A landscape with many valleys, sampled at points; each row gives a point and its height.
A ball rolls from a point to the lowest of its 4 nearest points, and stops where none of them is lower. Distance is the straight distance between rows; heights are no part of it.
K_13 height 586: [185 156  73 171 168 131 187 189 166 137 111  99 158  95 182 135 154 127
 171  79  69 119 154 126  75 132  90]
K_280 height 84: [105 120 155 109 104 126  83  81 103 146 146  73 101 169  69  85 140  87
 114 139 152 153 121 134 154 149 182]
K_301 height 102: [111 161  76 115 131 104 156 178 165 111 143 181 155  87 198 168 148 150
 159  87  95  85 134 119 102 117  96]
K_536 height 384: [135 152  92 151 137 131 152 173 142 122 115 132 150  96 170 151 154 126
 148 106 132 116 137 130  87 140 107]
K_671 height 65: [ 95 137 138 110 103 119  99 101 128 146 141 103 118 135  80  95 138 101
 118 134 135 141 136 137 150 137 147]
K_749 height 445: [111 121 136  99 128 129 115 117 143 136 144 168 140 132 156 165 140 137
 128 123 117 113 115 129 151 115 114]
K_761 height 62: [135 102 175 106 133 141 112  91  97 125 120 131 107 161 124 141 117 129
 104 154 158 161 112 122 165 131 136]
K_366 height 606: [168 155  75 150 146 134 185 196 165 126 116 124 157  76 175 143 141 150
 161  76  73 113 157 130  82 122  95]
K_946 height 167: [115 129 175 135 163 146 106 111  80 127  76  65 102 162  97 109 114 125
 110 159 205 169 126 114 152 148 163]
K_759 height 418: [135 135 129 146 125 138 152 150 121 127 135 117 133 128 158 152 137 138
 139 126 118 133 118 139 106 111 109]
K_506 height 60: [121 154 117 137 122 112 139 139 133 126 122 120 144  99 152 136 146 142
 140 119 129 111 132 130 104 129 105]
K_549 height 94: [163 105 150 143 155 157 168 140 126 120 144 145 130 148 155 142  69 150
 125 133  98 143 142 142 161 109  95]
K_440 height 192: [141 165  68 154 111 100 110 147 160 158  98 114 152  74 121  97 187 138
 152 113 146 106 162 118  51 140 122]
K_620 height 74: [122 144  95 133 127 120 161 174 142 120 153 169 154 103 194 158 123 155
 156  97  85  97 129 134 121 103 103]
K_77 height 224: [157  48 183 116 137 171 154 106 126 108 125 173 121 157 134 160  44 151
 104 139 115 131 124 162 193 110 100]
K_656 height 250: [128  76 208 102 145 149 103  60  86 124 105 108  92 176 109 118  84 112
  86 155 198 183 108 133 177 146 149]
K_2 height 176: [140 163  86 161 120  96  92 147 144 160  90  88 145 113  88  78 177 116
 140 137 149 118 152  93  62 154 137]
K_274 height 364: [147 115 166 154 160 163 129 143  89 113 103 102 121 173 124 134  65 145
 127 147 136 158 131 133 145 118 133]
K_71 height 38: [137  66 158 101 121 158 151 110 132 110 154 182 115 155 146 161  89 151
 119 121 123 126 114 148 171 112 104]
K_875 height 361: [144 171  79 149 135 129 144 177 163 118  99 134 163  78 167 153 167 135
 162  81 112 104 144 115  65 138 112]
K_507 height 128: [ 96  83 188  94 105 141 111  60 115 141 142 105  99 145  79  80  97  96
 101 143 160 162 115 141 196 149 155]
K_85 height 524: [101 161  97 126  83 101  97 139 118 126 144  89 110 125  56  81 186  98
 143 120 122 113 112  95  68 153 198]
K_747 height 235: [116 116 124 100 121 136 133 129 135 120 155 199 131 123 178 169 124 148
 132 126 100 109 113 155 140 102  99]
K_386 height 33: [128 168 101 146 107 102  88 114 124 163 123  91 153 104  89  84 168 117
 125 144 143 127 153  97  82 149 148]
K_378 height 435: [153 158  79 157 137 122 128 160 153 128  76  99 152  81 136 134 162 131
 156 104 139 113 147 111  62 138 111]
K_115 height 271: [146 127 113 145 140 130 177 171 123 118 154 136 150 134 181 160 111 139
 142 121  82 131 134 138 125  88  99]
K_118 height 153: [116 173  65 126 121 100 149 161 173 123 116 147 154  56 173 154 163 141
 152 102 107  84 134 117  80 137 100]
K_66 height 126: [114 178  92 143 111 110 122 158 143 139  98 127 151  75 137 136 160 126
 142 121 140 111 153 108  74 134 116]
K_540 height 292: [ 82 156  76 122 111  81 113 136 156 151 148 153 146  84 146 106 176 124
 134 113  91  77 139 128 118 115 115]
K_106 height 236: [183  55 168 133 150 170 157 104 144 118 144 170 130 157 133 151  12 150
 118 140  99 135 128 152 195 103  95]
K_686 height 133: [159  93 155 142 143 151 154 125 119 116 135 149 116 169 146 149  64 149
 120 136 103 146 134 163 156  94 110]
K_273 height 545: [108 155 117 129 107 100 103 135 136 145 135 128 144 122 122 132 171 103
 136 138 128 114 146 129 120 124 128]
K_93 height 163: [107 119 169 123 138 143 117 102 123 127 116 129 117 144 130 151 122 133
 116 151 153 143 123 131 151 122 125]
K_985 height 571: [168 168  81 154 159 132 157 178 153 114  96  88 145 106 148 137 147 134
 157  86 113 112 142 114  76 132 116]
K_472 height 553: [152 174  68 146 134 111 146 169 169 128  73 105 139  59 139 132 172 133
 171  82 131 114 144 109  43 140 114]
K_503 height 35: [118 166  95 147 119 104 103 150 139 140 116 111 157  95 133 132 153 124
 144 127 149 108 147 111  87 139 126]
K_774 height 621: [107 156  87 147 101  94  99 140 143 145 152 119 151 102 106  92 177  96
 127 135 122 102 147 111  92 138 151]
K_668 height 205: [129  55 184  91 122 140 135  81 128 106 131 168 116 161 127 136  92 133
 104 131 147 140  94 131 178 133 118]
K_574 height 241: [123  52 205  81 142 140 118  59 118 123 131 147 100 161 113 120  84 119
  93 148 170 166  92 142 188 149 137]
K_959 height 268: [134 122 174 144 166 155 117 124  76 114  83  77  94 170 111 132  89 137
 102 146 168 177 120 138 147 130 141]
K_464 height 140: [103  84 201  99 137 139 124  80 122 128 124 128  90 172 129 132 101 119
  97 149 165 164 101 134 173 131 132]
K_365 height 365: [127  53 194  81 120 136 120  64 133 116 135 149 106 159 116 126  74 108
 100 139 167 148  93 137 204 145 126]
K_389 height 302: [141 136 160 158 155 157 140 140  96 114 106  95 111 156 131 135 107 133
 108 149 161 163 124 131 126 116 138]
K_715 height 142: [119 114 173 119 147 152 123 115  94 113 113 120 105 166 135 133  99 149
 109 146 159 171 112 128 151 134 136]
K_712 height 200: [114 108 184 110 153 147 110  94  70 118  93  84  93 160 107 124  95 123
  85 162 190 179 109 128 161 143 156]
K_586 height 251: [ 98 155  51 125 114  71 137 163 168 146 140 170 160  57 159 119 186 135
 134  95  80  62 160 126  90 130 121]
K_144 height 166: [116 163 140 164 141 121 105 124  98 150  90  81 124 141  88 107 148 121
 121 162 186 164 141 111 104 142 151]
K_803 height 649: [ 74 147 128 106  80 133 111 126 108 115 161 100  87 126  59 110 163 100
 137 121 120 115 107 135 102 137 204]
K_24 height 214: [141 121 125 137 132 165 162 147 133 119 142 138 136 141 162 154  88 141
 142 128  96 123 118 149 142 110 104]
K_52 height 372: [105 163  63 136  81  96  98 145 144 121 139  91  98 105  62  86 194 100
 153 108 118  97 108  93  39 145 188]
K_361 height 257: [149  22 185  98 122 162 138  86 117  99 139 196 110 156 142 154  82 142
 103 127 131 144  94 157 207 133 100]
K_489 height 242: [133 170  91 158 106 113  81 137 118 154  86  66 143 112  67  63 174 115
 139 134 162 124 130  86  54 157 167]
K_186 height 210: [141 159  71 159 103 101  89 146 138 156  91  72 143 100  81  72 197 119
 146 120 139 102 137  84  44 160 158]
K_554 height 281: [103 104 162  80 132 143 106  77 129 135 138 148 127 145 131 145 126 127
 109 135 143 137 112 132 174 126 125]
K_276 height 350: [113 130 124 106 131 129 139 144 135 102 160 168 122 117 171 171 129 145
 127 127 113 120 110 139 142 117 103]
K_466 height 550: [ 95 138 110 117 114 111  96 115 140 145 162 127 118 141  99 113 146 104
 121 138 110 117 114 126 139 128 157]
K_17 height 87: [179 128 135 146 174 140 172 130 136 146 141 134 159 146 157 150  51 143
 129 140  91 136 138 139 176 108  97]
K_45 height 174: [112  83 198  88 121 130 107  65 116 139 134  97  90 163  84  93  97  87
 110 157 178 172 103 145 201 150 167]
K_762 height 347: [108 160  92 138 123 112 127 149 141 126 124 151 145  99 148 145 174 127
 142 123 132 105 137 125 101 119 107]
K_257 height 633: [107 149  96 139  88  96  94 130 125 146 156 108 117 125  95  92 185 102
 129 121 117 107 114 120 106 128 183]
K_964 height 111: [171 121 128 144 149 142 162 153 116 133 148 129 146 143 156 136  68 140
 138 133  93 132 132 144 152 106  94]
K_55 height 178: [146  77 172 125 143 162 148 123 100 115 132 134 109 176 126 133  78 154
  98 134 108 152 131 148 164 122 124]
K_8 height 179: [134 172  69 151 125 108 140 168 172 141  96 136 150  45 154 155 175 136
 164  86 111  92 162 101  67 137 119]
K_40 height 175: [113 171 147 144 145 121  90 113  89 150  96  66 111 139  80  89 163 121
 114 170 178 149 142  99 127 158 163]
K_266 height 34: [104 111 156  91 112 127  90  86 119 139 153 117 105 152 105  95 129 101
 113 143 138 141 123 148 175 139 161]
K_537 height 358: [137 164 105 130 132 121 153 164 129 120 122 140 150 101 178 161 150 144
 144 108 116 120 138 129  91 119 104]
K_816 height 169: [161  58 150 106 129 160 174 119 133 118 166 211 136 140 140 167  66 146
 122 119  74  95 112 157 207  99  90]
K_95 height 233: [140  53 208 126 163 163 123 101  65 104 101  98  92 179 123 122  70 130
  82 159 178 182 115 150 171 137 163]
K_615 height 115: [115 120 181 106 142 138 112  85 108 136 112 120 123 163 112 114 112 126
 102 149 180 160 126 133 160 138 131]
K_956 height 112: [ 95  89 195  99 128 132 100  72 100 138 127  99 111 160  87  95 109 107
 104 160 158 167 109 132 180 150 147]
K_212 height 255: [155 164  71 172 125 116  96 154 129 158  60  68 148  96  72  64 182 133
 143 124 170 121 135  75  37 163 136]
K_517 height 17: [104 141 143 108 130 114  99  98 128 145 136 144 130 142 125 122 137 118
 117 137 145 134 112 136 148 126 125]
K_308 height 253: [136 155  85 144 131 105 139 155 158 131 119 140 143  87 172 149 160 141
 154 117 114  88 134 128  93 117 105]
K_789 height 61: [123 150 113 139 126 128 131 159 139 109 133 131 139 116 158 146 133 140
 130 126 126 133 132 128 111 113 109]
K_736 height 295: [107 151  98 118 133 108 128 143 162 135 127 179 143  97 171 162 157 135
 129 107 117  96 134 126 119 112 104]
K_19 height 348: [145 164 103 159 140 122 143 167 131 119 111 116 150 103 152 147 156 123
 152 117 136 119 141 122  83 127 107]
K_943 height 63: [179 122 153 152 164 158 170 135 124 121 137 111 137 164 155 139  59 139
 132 133  95 158 140 142 162 113 108]
K_185 height 475: [154 162 120 169 145 128 149 167 135 123  94  94 136 116 134 138 144 134
 141 117 154 148 139 125  86 139 124]
K_214 height 359: [135  83 129  89 126 150 152 136 130 113 166 200 140 142 164 164 112 159
 127 120  86 112 114 149 155  93  78]
K_889 height 227: [ 93 148  78 101 123  88 126 134 164 141 159 176 145  81 170 127 169 132
 140 109 106  79 136 132 119 115 103]
K_443 height 180: [155  87 152 129 139 154 166 132 128 114 145 177 138 156 147 152  53 149
 128 128  83 121 131 153 174 106  98]
K_86 height 216: [137 156 113 170 126 105  80 135 119 157 104  77 132 122  80  77 165 122
 128 140 171 135 142  98  88 144 156]
K_529 height 123: [169 109 132 140 171 141 172 138 138 132 154 167 155 135 156 147  49 149
 150 133  73 120 138 148 183  95  95]
K_374 height 344: [133 156 116 155 145 130 127 144 122 126 100 105 138 119 141 138 146 128
 141 131 152 119 137 119  89 132 115]
K_113 height 342: [151 150  70 149 130 114 195 178 163 118 124 146 154  77 181 154 155 138
 169  72  78 100 139 120  97 116 107]
K_697 height 239: [103 164  60 137 114  68 124 147 165 152 147 169 140  67 152 104 185 117
 141  98  96  78 147 125  84 124 123]
K_64 height 254: [113 149 105 142 120 111  88 122 128 153 117 101 132 147  88  84 158 117
 131 155 148 131 124 103 121 151 156]
K_940 height 397: [108 163  72 128  80  87 103 143 141 141 141 104 113 105  85  89 183  96
 143 111 113 102 106 102  48 134 182]
K_343 height 136: [129  81 184 115 141 171 138 102 107 117 124 151 107 171 142 146  79 157
 106 135 130 151 115 148 160 118 126]
K_623 height 467: [ 88 161  67 127  69  75 115 141 153 111 147 115 102  90  84  96 191  96
 142 110 113  88 109  97  43 131 189]
K_838 height 45: [ 99 110 142 101  93 126 119 100 120 145 162 110 109 137  77  82 129  95
 115 140 129 119 118 141 169 143 176]
K_414 height 748: [ 97 150  96 108 107 104 109 117 151 150 165 156 131 111 142 146 165 126
 135 130 123 110 142 120 132 126 122]
K_756 height 187: [131  73 199 115 149 161 118  94  80 111  94 109  99 172 114 144  71 138
  96 152 168 185 117 133 162 139 158]
K_657 height 404: [ 94 164  91 132  67 100  86 130 131 117 118  90 108 114  57  86 194  98
 156 124 129 110 103  86  34 141 207]
K_127 height 77: [101  81 176  85 111 136 112  66 134 147 146 119 101 148  91 107 110 103
 101 128 156 154 118 147 185 135 151]
K_187 height 211: [117 131 165 129 147 151 114 118  89 123  94 102 114 170 120 130 105 128
 109 155 151 157 125 127 143 139 140]
K_662 height 137: [184 145 100 159 153 133 185 181 148 130 138 127 161 112 169 130 109 133
 154 106  74 131 149 130 119 113  96]
K_317 height 198: [104 141 138 118 129 125 112 115 117 136 116 112 117 149 110 134 134 127
 118 147 156 139 119 130 134 127 119]
K_963 height 343: [126 151 161 141 154 130 113 127 114 118  99 109 122 154 129 134 139 125
 120 145 170 134 131 125 115 132 123]
K_561 height 177: [168  96 144 123 144 158 164 129 134 116 148 180 147 145 150 148  50 143
 129 131  74 125 126 155 186 101  89]
K_417 height 116: [174 145 101 157 160 132 181 170 141 148 145 115 180 132 181 142  97 148
 151 117  69 132 152 143 146 110  78]
K_579 height 185: [150 127 147 138 146 156 153 153 113 117 140 127 137 155 149 148  93 148
 114 129 109 143 138 145 133 106 108]
K_195 height 73: [125 125 117 101 120 123 153 142 153 105 155 201 142 106 179 175 122 152
 137 117  93  96 121 143 144  98  94]
K_814 height 66: [ 96 127 153 110 125 124 104  89 125 146 135 140 119 141 106 116 135 113
 104 146 148 140 121 138 162 135 142]
K_232 height 231: [151  65 196 121 152 162 130 100  88 104 120 130  92 185 126 130  65 146
  96 143 143 167 115 144 180 136 127]
K_868 height 629: [ 87 133 123  89 136 106 120 111 155 133 159 180 125 121 137 140 150 122
 120 130 110 108 124 125 157 117 124]
K_4 height 99: [ 89 114 143  94  95 112 115  93 132 137 164 161 112 142 109 118 126 120
 113 131 126 133 115 130 170 129 130]
K_518 height 49: [104 126 163 118 128 123  94  93 111 136 133 108 116 147 102 101 130 111
 104 152 156 142 131 128 158 152 157]
K_261 height 665: [105 136 131 116  80 121 107 107 111 134 154 101 105 138  65  77 161 103
 129 134 122 132 115 128 124 145 189]
K_828 height 613: [ 97 147 115 104 113  97 102 109 146 148 160 144 126 128 138 127 156  98
 120 134 121 112 126 119 140 128 143]
K_757 height 168: [129 136  99 117 129 137 157 153 135 118 156 171 140 107 181 173 121 153
 144 107  98 106 125 137 130  91  96]
K_895 height 139: [109 128 166 125 148 132 104  96 108 139 108 116 123 149 104 122 136 133
 112 151 158 154 127 116 154 129 139]
K_687 height 294: [148 124 153 154 154 151 143 141 109 120 120  95 120 164 139 133  97 135
 117 135 130 150 125 139 135 116 120]
K_402 height 607: [ 87 156 100 130  74 115 106 129 131 127 141  98  93 122  60 107 191 104
 131 125 126 104 104 115  76 139 195]
K_913 height 106: [135  86 166 114 126 147 138 115 115 108 131 157 117 152 141 163 100 160
 113 132 121 141 120 139 162 124 106]
K_331 height 429: [193  88 169 136 183 144 173  89 130 133 138 159 157 153 158 165   8 137
 120 141  90 134 141 128 214 107  83]
K_937 height 213: [162  72 161 116 136 161 161 113 130 108 146 190 127 151 143 163  63 159
 129 141  85 118 126 153 187 113  90]
K_221 height 186: [108 155 135 119 131 118  93 107 128 141 126 121 129 142 108 126 153 128
 123 146 154 132 141 128 131 134 149]
K_739 height 652: [120 117 143 107 132 136 125 115 113 122 143 158 136 145 144 158 113 141
 130 141 125 126 114 122 131 109 114]
K_558 height 561: [129 155 135 134 132 136 123 143 113 121 113 118 129 133 135 137 138 132
 130 141 156 137 127 136 104 128 121]
K_522 height 100: [ 90 144  99 107 124 110 135 141 150 127 157 186 143  84 164 144 159 129
 122 123 116  82 133 125 143 118 109]
K_514 height 104: [ 84  79 166  92  81 139 107  67 121 127 163 104  85 146  82  71 104  96
 115 141 145 151 111 148 176 148 177]
K_553 height 223: [114 106 142  81 132 132 121  93 136 125 155 177 121 137 143 153 121 128
 114 130 131 127 116 137 166 125 111]
K_654 height 263: [ 88 120  95  93 127 107 146 138 149 118 159 210 142  99 168 158 148 144
 124 106 103  84 127 139 138 104  94]
K_234 height 89: [ 95 118 187 111 133 136  99  76 101 137 125  88 114 159  82 111 119 105
  99 163 172 174 122 124 168 143 155]
K_208 height 134: [120 168  65 140 108  87 128 153 160 143 110 138 158  67 145 130 179 130
 146 108 124  91 168 109  66 142 118]
K_844 height 324: [130 132 145 145 146 161 140 137 111 115 116 118 117 144 133 152 114 142
 120 131 133 144 127 134 118 117 125]
K_387 height 191: [148  40 185 112 147 157 140  98 100  99 123 164 101 171 132 145  70 142
 102 144 139 151 114 151 191 126 129]
K_784 height 287: [143 163 101 162 129 123 102 149 123 143  74  74 131 102 107 114 167 120
 143 128 166 122 140 103  56 147 125]
K_942 height 164: [169  38 161 102 124 158 170 109 133  90 148 214 111 148 133 171  65 148
 107 123 103 120 122 167 215 118  94]
K_755 height 165: [133 170  70 146 117  96 121 156 161 149  83 118 159  70 135 124 173 131
 155  93 138  91 167 103  57 154 112]
K_732 height 146: [105  73 165  87  96 132 105  64 144 142 158 138 114 154  98 120 103  94
 120 143 139 141 117 143 185 146 136]
K_437 height 170: [128  91 178 117 143 174 139 110 103 104 107 137 103 177 131 138  92 150
 107 152 139 152 123 138 153 128 124]
K_599 height 312: [116 165 142 133 134 127 104 125 117 146  94 102 122 142 119 120 146 125
 121 151 162 142 134 117 122 140 142]
K_275 height 608: [113 160  95 139 115  96  89 142 119 144 143 105 138 108  98  97 186 110
 122 123 120 111 140 115 103 145 145]
K_572 height 173: [163  76 156 129 151 160 156 118 125 110 144 168 129 163 135 157  49 141
 118 144  90 127 142 161 191 111  95]
K_840 height 203: [107  87 164  78 127 137 123  57 150 119 157 166 109 147 127 143 106 116
 110 130 138 130 110 133 181 136 127]
K_788 height 225: [161  63 192 124 133 162 145  98  82 110 121 156 102 169 135 145  48 146
 103 144 120 143 112 147 192 118 121]
K_354 height 82: [124 168  71 141 111  99 148 168 159 124 113 145 157  61 156 153 169 138
 140  98 126  97 160 116  84 126 100]
K_435 height 67: [103 125 152 123 118 118  94  83 100 146 128  94 110 154  74  89 134  95
 115 153 160 168 134 129 150 144 178]
K_176 height 554: [149 156 115 160 146 140 164 176 126 118 125 103 137 128 150 137 124 129
 136 116 114 142 124 122  95 121 114]
K_703 height 314: [138 122 133 128 123 161 163 160 125 110 150 163 130 141 157 155  93 156
 135 115 105 127 125 139 153 109  95]
K_74 height 339: [128 160  90 155 124 114 128 165 145 136  78  93 146  97 123 113 163 141
 151 116 156 122 134 104  60 146 118]
K_111 height 105: [117  63 197  88  97 135 109  42 142 127 164 130 101 148  89 108  92  95
 109 146 167 163 101 148 204 149 151]
K_309 height 367: [194  98 184 128 191 149 161 105 132 140 129 140 135 166 146 161   4 138
 113 153 110 143 133 133 208 106  87]
K_383 height 135: [176  97 170 138 160 164 149 115 125 121 138 156 130 153 151 143  48 155
 120 132  91 133 132 147 182  93  92]
K_831 height 48: [106  88 171  95 101 139 102  72 128 138 166 107  98 150  81  97 117  99
 119 137 143 144 118 133 185 142 163]
K_809 height 226: [107 159  49 136  94  73 118 154 154 145 146 142 138  84 124  93 201 118
 151 105  98  89 144 103  64 131 147]
K_357 height 398: [163 113 165 145 162 162 152 127  99 102 111 110 116 176 143 133  49 134
 114 143 124 175 131 147 156 105 135]
K_364 height 202: [156 142 103 149 134 132 181 173 143 128 134 130 139 112 175 160 123 141
 156  99  81 118 141 145 114 110  88]
K_721 height 527: [112 158  91 135  89  87  98 133 133 142 146 118 117 109  78  92 180 106
 138 133 120  97 132 104  89 150 175]
K_690 height 625: [159 166  59 158 144 114 165 184 162 121 106 125 142  68 161 145 167 137
 174  72  91 105 138 109  54 150 104]
K_834 height 525: [150 150 127 167 142 154 142 165 116 114 109 103 126 144 148 139 117 135
 128 141 126 133 121 136 116 120 114]
K_270 height 530: [150 159  85 150 138 123 169 176 156 120 119 121 148  83 167 152 155 121
 171  82 108 102 127 127  80 135 112]
K_25 height 261: [129 109 160 121 153 167 135 133 103 114 116 112 117 168 140 140 100 145
 122 142 127 156 132 144 137 119 122]
K_303 height 110: [122  65 153  83 135 144 131  80 134 102 155 202 107 160 138 154  99 128
 113 127 126 128 103 145 185 121 113]
K_562 height 109: [113 126 162 128 149 130 100 101  90 137 102  90 116 145  91 120 127 111
 108 159 165 167 125 123 151 156 151]
K_304 height 506: [120 148 130 126 132 117 124 133 124 128 127 134 137 113 151 148 156 129
 129 127 136 132 123 125 115 113 121]
K_726 height 718: [102 154  86 125  99  92  94 128 147 151 162 131 140 117 114  99 172 115
 130 128 112  90 137 125 111 130 152]
K_391 height 103: [189 138 116 151 176 139 162 152 129 153 148 116 165 129 174 136  76 146
 145 125  88 139 144 129 165 108  80]
K_392 height 332: [127 159 125 169 129 120 107 139 115 145  75  81 147 109  95 101 158 111
 123 147 174 129 152  90  91 158 152]
K_73 height 291: [176 157  81 162 155 122 172 189 157 124 127 105 148 107 175 141 152 133
 164  82  98 132 141 130  80 140 105]
K_653 height 477: [154 156 108 161 144 129 157 169 136 118 109  85 144 109 153 140 134 134
 147 102 130 129 129 124  83 126 105]
K_607 height 664: [ 82 133 124 112  84 135 101 124 118 126 163 104 100 128  73  86 167  90
 127 132 103 115 108 133 123 132 189]
K_727 height 298: [178  77 173 134 164 162 164 112 114 119 133 125 122 173 127 145  19 130
 101 147 113 162 141 150 191 100 111]
K_710 height 138: [113 150 168 140 155 139 103 112  94 122  83  81 110 149  98 122 124 124
 107 161 183 171 127 115 129 137 152]
K_60 height 24: [117 126 160 120 143 152 130 116  98 111 127 137 119 158 131 154 122 142
 110 134 149 147 112 132 143 126 121]
K_423 height 131: [127  91 183 120 145 156 132 106 102 104 108 122 100 165 133 136  88 140
 108 140 157 162 114 140 149 126 138]
K_880 height 182: [139 152  87 139 131 124 172 181 161 110 129 148 147  78 186 168 138 142
 163  92  98 109 127 133  94 105  94]
K_772 height 197: [136 171 105 158 134 125 121 149 129 129  96 110 157  95 141 142 149 131
 151 121 152 118 141 119  71 138 118]
K_133 height 648: [163 176  83 161 149 121 152 172 162 121  89  97 149  88 153 147 170 131
 164  88 128 116 151 109  50 142 114]
K_950 height 145: [130  80 176 109 136 141 126  97 127 107 130 156 114 155 136 150 106 136
 114 131 130 145 101 145 161 120 112]
K_879 height 215: [119 160  58 156 107  76  96 147 153 164 127 113 137  83 117  90 198 116
 155 112 113  97 150 104  65 146 137]
K_283 height 114: [127  93 155  87 116 146 133 114 127 112 148 182 114 139 152 164 111 142
 122 125 127 120 121 147 163 117 100]
K_285 height 193: [134 151 148 151 150 146 115 133  91 116  84  86 109 154 115 133 125 119
 108 158 172 159 126 111 126 136 136]
K_530 height 96: [151  47 157  86 115 155 143 107 126 101 162 217 113 142 147 165  88 151
 119 115  88 111 101 150 196 125 101]
K_565 height 64: [ 93 104 159  95  72 141 114  84 112 127 160 106  84 155  70  91 139  91
 129 137 136 134 110 156 174 143 198]
K_817 height 252: [116 158 111 139 123 108 109 144 133 139 120 119 142 102 117 112 171 121
 117 137 153 118 148 126  97 137 115]
K_516 height 39: [115 153 125 151 134 113  78 122 102 137  93  74 129 141  72  85 151 122
 119 163 171 144 126 111 104 152 157]
K_204 height 171: [ 95 159  93 105 115 107 148 154 149 116 155 196 153  78 197 167 155 149
 139 102  95  92 143 135 121 104  87]
K_468 height 262: [161  65 197 130 148 171 145 114  84 104 107 108 111 178 121 137  38 135
  93 154 136 164 120 147 178 114 136]
K_777 height 245: [157  81 142 102 132 152 165 132 125 109 168 197 129 133 157 156  79 167
 131 120  72 111 133 147 191  91 100]
K_369 height 184: [130 144 107 132 125 127 151 170 133 106 148 159 141 117 172 158 123 140
 144 106  99 111 130 145 120  95 100]
K_651 height 194: [128 160  99 154 122 115 101 133 125 142 100  97 148 116 111 117 167 122
 128 144 168 130 144 115  85 126 124]
K_251 height 272: [114 140 144 139 134 126  92 107 104 154 114 101 120 142  92 104 155 115
 115 150 169 137 130 114 137 145 160]
K_58 height 157: [ 89 159  75 114 124  93 144 162 163 117 137 192 163  60 187 145 165 129
 148  95  93  79 144 128 102 109 100]
K_229 height 846: [172 167  43 155 160 118 179 185 174 118  97 125 158  74 161 152 173 138
 171  62  82  94 142 111  61 141 110]
K_909 height 127: [167 126 121 141 160 143 160 156 128 143 147 137 147 133 157 134  84 147
 138 127  86 141 129 145 143 101 107]
K_947 height 331: [111 163 113 152 106 103  77 129 116 142 120  76 131 136  69  77 177 106
 121 141 153 123 127  95 105 144 170]
K_287 height 234: [130 159  66 142 115  93  92 140 138 160 125 101 143 100  99  73 198 125
 139 115 129 102 139  97  68 143 157]
K_884 height 743: [ 95 161  68 122  84  74 100 138 148 135 169 124 120 108  95  99 199 111
 139 117  95 105 109 113  84 134 169]
K_18 height 47: [174 147  95 173 154 145 156 178 136 117 129 108 161 104 173 131 131 132
 162  97  99 142 138 135  96 113 103]
K_811 height 300: [121 162  77 139  74  92  94 150 140 146 128  77 115 104  71  76 200 104
 145 103 130 107 109  75  40 147 180]
K_169 height 289: [128 161 125 156 127 110 102 143 119 134  92  90 138 115 104 111 151 129
 116 156 172 142 141 114  88 128 131]
K_68 height 451: [101 162 112 136 109 104  87 107 122 150 145 116 128 117  98  94 155 105
 122 141 129 118 129 126 124 125 150]
K_132 height 228: [104  67 192  84  77 145 112  67 117 127 154 107  89 145  80  69  84  85
 110 159 172 163 107 144 191 153 178]
K_771 height 212: [134 161  72 142 113  99 115 139 143 156  88  91 152  74  95  92 183 130
 137 123 151 102 155  98  50 148 139]
K_689 height 269: [149 130 114 126 139 145 174 161 144 117 155 164 144 122 165 154  92 155
 143 113  79 117 134 148 146  92  86]
K_563 height 662: [ 96 145 122 127  69 120 107 126 112 125 150  79  98 142  55  92 178  82
 127 135 134 119 115 112  97 146 191]
K_920 height 88: [132  71 159 106 142 159 140 113 112 104 124 176 112 161 145 139  86 157
 107 134 127 138 106 146 169 121 102]
K_50 height 208: [124  74 194 104 140 153 115  70  90 121 101 109 100 169 113 133  83 132
 104 141 177 182 111 129 170 147 150]
K_890 height 399: [103 145 110 111 120 111 136 144 139 122 150 167 142 111 160 161 130 144
 137 123 117  97 135 143 128 117  86]
K_839 height 676: [ 96 156  78 118 102  90 104 124 146 130 177 134 127 119 105 101 173 120
 132 122  98 107 129 117 120 117 162]
K_821 height 249: [128 144  63 147  86  87  83 141 130 145 116  93 125 102  82  71 193 114
 143 125 141 115 124  80  35 154 175]

For each start below, name the point where the ball stops.
K_77: K_943
K_963: K_266
K_389: K_266
K_712: K_266

Call two points neighbours if one is among the 4 nearest of the other. Go from one point of each pair to the other, from neighbour to neighbour, staying as low as possible. Name the highest point that can't be avoided.
K_71, K_354: K_364
K_522, K_386: K_889
K_517, K_60: K_715
K_620, K_354: K_58
K_517, K_18: K_55
K_195, K_503: K_757
K_517, K_761: K_615
K_503, K_386: K_771
K_71, K_517: K_343
K_517, K_266: K_814
K_354, K_503: K_208
K_18, K_943: K_662
